Points on a hilly landscape, in no order, each with its height.
A ball rolls from a point to the lowest of its 2 nearest points, and stops where none of them is lower. Distance is the straight distance between rows; heights are no part of it.
k_102: [ 14   3  -1  22  20  -5 -29 -21  -3 -13   4   4   1  -3   7  -2  11  -2
   6  18]  height 296
k_467: [ -5   7 -10  -4  -3 -10  28 -26  14 -18   0 -17  25  -6  16 -21   1  14
   6  12]  height 617
k_142: [-18  12 -25   9  30   6   8 -23  52 -15 -14 -35  -4 -58  17  13  19   5
 -28   3]  height 334
k_698: [ 13  14  -9  18 -19  32   1 -23  19 -50 -12 -12  23   1 -19 -18  -4  -2
   1  14]  height 747
k_237: [  4 -10  10  24  27 -16 -23  -4   5   5  -4  -9  -1  -6  12  -7   4  -8
  10  -2]  height 410
k_855: [-22  -4   5 -13   0 -11   5   7   0  16   0   4 -16  44  -3   5 -12   5
   6 -17]  height 253
k_266: [  9  -5  38  15  -3  -1 -17   3   5  23 -31 -21  -7   8   1   8  -4  10
  26 -21]  height 636
k_967: [ 14   4  -6  -9   4 -12  14  12  -8  -5   1  -3  17  -1  11 -28  -7   4
   1 -16]  height 536
k_5: [ 14  -6  20 -31 -39   6  28  27 -26  11  -2  20  -6  31 -17  -2 -19  23
   2 -30]  height 431
k_460: [ 20   5  27  10 -21  29   1   2 -31 -15 -17  -3  14  -2 -35   0 -22   1
  23   3]  height 690
k_784: [ 35  -6  -4  -2 -20  23   7  20  -6   6  -2  11  -9  10  15  -9 -22   4
  -9 -25]  height 542
k_260: [ -5   4   5   9 -14   0 -11 -23 -16 -13  25  14  10  -1 -16   3  21  -1
  15  38]  height 247
k_758: [ 35 -16  29   7   2 -12   6   6   1 -10 -35  -9  19   1   9 -17 -12   4
  14 -16]  height 618
k_724: [ -6 -14  23  18  34 -25 -30   2  20  28 -17 -17 -16  -4  13   5   6  -3
   5 -15]  height 510
k_107: [-24  -4  -9   5  15   2 -15 -10  17  -8 -27 -16  12 -40   9  -4  35 -10
  12   1]  height 885
k_862: [  5  -3 -15  -3  24 -13  13  16  10   5  -7 -23  11 -12  24 -25 -10  -5
 -11 -13]  height 567
k_152: [ 12  18  -9 -14 -14  -8  15  -9  -7 -12  20   1  22   4   8 -18  -6  15
   0   8]  height 565
k_874: [  4   5 -11 -29  -8  -5  24  39 -15   6  -9  -9  11  -6   4 -33  -4   7
  -2 -30]  height 509
k_881: [ -1  -1   8   0  14 -13  -4  32  -7  24   6 -12 -18  13   9 -13   0   8
  -3 -34]  height 415
k_696: [ 38  -6 -13 -28 -33  14   0  32  -5  15  11  35 -14  15   5   0 -12   2
 -27 -20]  height 511
k_549: [-20  -4  -2   7   6 -19   8 -20   4   9  34  13  -1  21   2  14 -11  -7
  -2  32]  height 330
k_769: [-18   0  -2  20  36  -3   7 -25  40   7  -4 -21 -14 -62  29  38  26   7
 -21  11]  height 460
k_412: [ 35  -6   9  -2 -31   5   5  21 -19  -4  15  25  13  20 -21 -14 -20 -10
   3   2]  height 422
k_840: [-18   3 -29  -6  18   0 -10 -26  -4   0  -3   0  -8  -8  24  12   5  -7
  -6   4]  height 87
k_894: [-17  14 -24 -11   2 -13  -2  -7   7  -3  48  17  13  -9  -6  -8   7 -10
  -6  23]  height 174
k_330: [-24  -2   7  11  -8  12  13 -18  15 -23 -10 -14  24 -17  -9 -10  10 -12
  28  17]  height 673
k_58: [ -2   9  -4   0   8 -15  -9  11   0  17  41   9 -15  23  -1   2 -13   2
 -11  -5]  height 349
k_818: [ 27 -28   0 -20 -22   1  18  38   1  19   3  49 -31  16  12  -4  -3  12
 -38 -28]  height 490
k_141: [ 20  11 -44 -41   4 -24   4   5  -2  -5  17  22  10  -3  15   2 -20   0
 -35  -3]  height 626
k_579: [ -1  24 -30 -27  29 -38   8  15  -9  18  32   8 -11  -9   7  13 -20  15
 -48  -8]  height 616
k_298: [-30 -14   7  17  22 -12  13 -25  33  17   6 -14 -15 -27  24  35  14  -2
  -2  12]  height 577
k_608: [  8  11 -16 -10 -20  22 -13   7 -20 -18   0  13  18   3 -16  -5  -9 -16
  13  -5]  height 497
k_607: [-17 -10   7  18 -17  20  10 -24   2 -30  11  10  16 -11 -18   9  30 -15
  12  49]  height 114
k_848: [ -3   1   5  13 -33  33  10 -23  -4 -16   5  -3  12   3 -32   9  -1 -23
  12  53]  height 254
k_208: [  8   4  38  23 -19  31  -9 -11 -24  -4 -32 -14   4  -9 -32  21  -9  -4
  33  13]  height 708
k_248: [-12  -7  24  14 -14  25 -10 -24 -20 -12 -26   2   7 -13 -22  19  19  -8
  35  26]  height 729
k_865: [ -1  23 -47 -13  13  -7  -5  -3  17 -15  31   6  14 -22  -2 -13   1 -10
 -27   8]  height 137
k_176: [-15  -3  18  16 -15  21 -13  -3 -10  12   1  -5 -15  28 -20  16  -9  -9
  23  14]  height 376
k_69: [-14 -11  34  23  10 -20 -20  -7  31  31 -24 -21   0  -9   0   7   9   1
  27  -7]  height 607
k_915: [-18 -19  10  14  -4  18  -5 -19  24  -8 -21  -9   6 -42  15  22  52  -7
  15  12]  height 834
k_906: [-30  16 -37 -10  33  -9  22 -18  13 -10   6 -21  -1 -41  19   9  20   7
 -29  16]  height 27
k_450: [-16  19 -26 -17  32 -21  13   3  -1  21  18 -14 -15  -8  17   7  -8  10
 -30  -5]  height 611
k_140: [ 31 -12  14   8  -5  12  -4   9  -3  15 -20   1 -21  26  20   3 -23   9
  -2 -22]  height 601
k_181: [-46  -9  27   8   2 -13   9 -10   8  20  -3 -12  -3  -6  -2   5  29   7
  32   2]  height 589
k_464: [ -2   9 -24   8  -6  33 -17  -5   4 -17  -4  -1  12  -9  -5  -9   0 -18
  11   0]  height 477
k_300: [ 35 -38  20 -12 -41   4  17  39  -9   6  -2  68 -24  21 -14  -5  -2   5
 -26  -8]  height 469
k_234: [-11   7   6  11 -18  39   5 -24  11 -44 -30 -12  26 -17 -24  -7   3 -10
  20  17]  height 709
k_258: [-33  -2 -13   7  17 -12  12 -20  17   2  40  13  -2 -14  10  13   8 -12
 -10  25]  height 243
k_759: [-10 -19  38  35   3  -7  -9 -18  20   6 -15 -10   8 -12  -3   6  15 -13
  29  21]  height 717
k_754: [  9  -2   2 -14 -15  -7 -27  11 -30   5   8  30  -9  39 -18   9  -6  -2
   6  -7]  height 518
k_842: [-13  -3  22  16   4  11 -23  -6   4  18  -9  -9 -34  42  -3  25  -4   7
  19  -6]  height 461
k_674: [ 13   6 -27 -31   3 -30   3   3  -7  11  23  23 -17  17  15  14 -22  11
 -38  -9]  height 620
k_345: [-27  17 -37 -12  21  -7   3 -11   6 -22  12  -3  15 -33   2 -17  24  -4
 -20  13]  height 99
k_669: [-19  11 -16  -7  47 -24  14  12  10  22  -6 -34  -5 -33  22   3  -9   5
 -29  -3]  height 602
k_61: [-42   5  -2   3  16  -3  -5  -2   5  20   1 -17 -12 -16  12   5  28   4
  12  -3]  height 529
k_951: [-23   1  17   2  -7  -2  11 -12  -6   0  -7  -9  15  -1  -8  -6   4   1
  30   5]  height 639
k_785: [ 24  13 -22 -18  14 -13 -13  24 -23   5  15   9 -10  -3  10 -11   8  13
 -25 -19]  height 316
k_480: [ 11  16 -16 -24 -20  -3 -25  13 -25  -1  17  21   8  10 -12  -4   0   0
   7  -3]  height 508
k_25: [-21   6 -24   0  17   0  16 -29  31 -12  -8 -22   6 -34  27   5  17   2
 -10   8]  height 182
k_899: [ 33 -28  30  -5 -29   0  17  34 -19   2   2  38  -5  34 -23  -8 -17  -3
  -9  -6]  height 448
k_459: [ 26 -27  38   9 -17  -2  16  16 -19   2 -15  12  -6  47 -16  -4 -28  -8
   2   0]  height 484
k_561: [ -1   5   0 -33 -26  -1  12  17 -10  18  15  14 -15  51  -8  11 -15  20
  -2 -22]  height 357
k_349: [-24   7  10  -1   7 -11 -11  18 -12  21  -6 -15 -12   1  -5 -10  13   4
  20 -25]  height 473
k_950: [  5 -12  36   6  -9   7 -11   9  -9  13 -32  -9 -20  46 -17  18 -15  10
  21 -18]  height 550
k_148: [ 31  19 -28  -5  -2  14 -14  -1   4 -33   2  -5  14 -11  -1 -25   2   5
 -17 -12]  height 252
k_929: [ 10  11   2 -34 -32   4  22  25 -28   4   1   5  11   7  -9 -17 -12  18
   9 -30]  height 478
k_472: [-19  -5  -6  15  -4  23 -14  -6   3   6   6   3  -4   6  -1   8   0 -22
  15  14]  height 432
k_626: [  2   9   0   8 -37  25   2 -15  -7   8  15  -2  -7  27 -29  17 -18 -19
  10  35]  height 317
k_946: [-21 -12  16  10  -6  12 -10 -29  -4  -7 -17   0  -2 -16   8  25  39   4
  24  22]  height 766
k_252: [  6   2  -7 -18   6 -12   0  37  -3  23  28  15 -27  26   4  -2  -8  13
 -26 -31]  height 350
k_992: [ 35 -22  47  15 -11  -3  16   4 -17  -4 -34  -6  14  22 -12  -3 -29  -3
  18   0]  height 543
k_546: [ 15  13 -22  13  25   4 -20 -18  13 -29   0  -8   7 -24   7 -14  13   0
  -6   2]  height 153
k_598: [-14 -12  19  10   5 -23   9 -13  -3   9   9   0  -4  42   0   6 -15   0
  11  10]  height 398
k_493: [ 34  14 -26   2  18   2 -13  18   1  -5  19   2  -1 -15  11 -21  -5   0
 -27 -16]  height 294
k_939: [ 23  -7   2  10  -2  -9  -9  16  -8   5  25  15  -3  19  -2 -14 -15  -5
  -7  -4]  height 387
k_963: [ -4   9 -22 -10  43 -13   8  21  24   3 -25 -43  12 -35  22 -17  -3  -5
 -34 -10]  height 592
k_320: [ 21   1  21  12 -11  13  -1  -1 -10 -23 -28 -15  26 -10 -11 -17 -11   2
  27 -10]  height 668
k_306: [  2  18 -22  12  44  -5 -14  -4   8  -6   4 -16  -9 -39  15  -1  10   2
 -23   0]  height 25
k_904: [-18  -4 -22   3   2  17   6 -39  17 -21 -10   0   7 -17  18  15  14  -8
   1  23]  height 250
k_642: [ 10 -12  20 -25 -17 -10 -13  35 -28  -2  -6  39 -16  52 -33   6  -3   8
  -3 -25]  height 531

For each start below, name the point where the ball stops.
k_754 | k_176
k_946 | k_58
k_549 | k_906
k_784 | k_58
k_69 | k_306

Call two points neighbours if one is among the 2 nearest of the other. Go from one point of each pair to the other, from neighbour to neighbour, staying as low as possible. Name the highest point that can't be avoided.
k_906 and k_855 | k_598
k_906 and k_840 | k_25
k_306 and k_607 | k_102
k_58 and k_306 | k_252
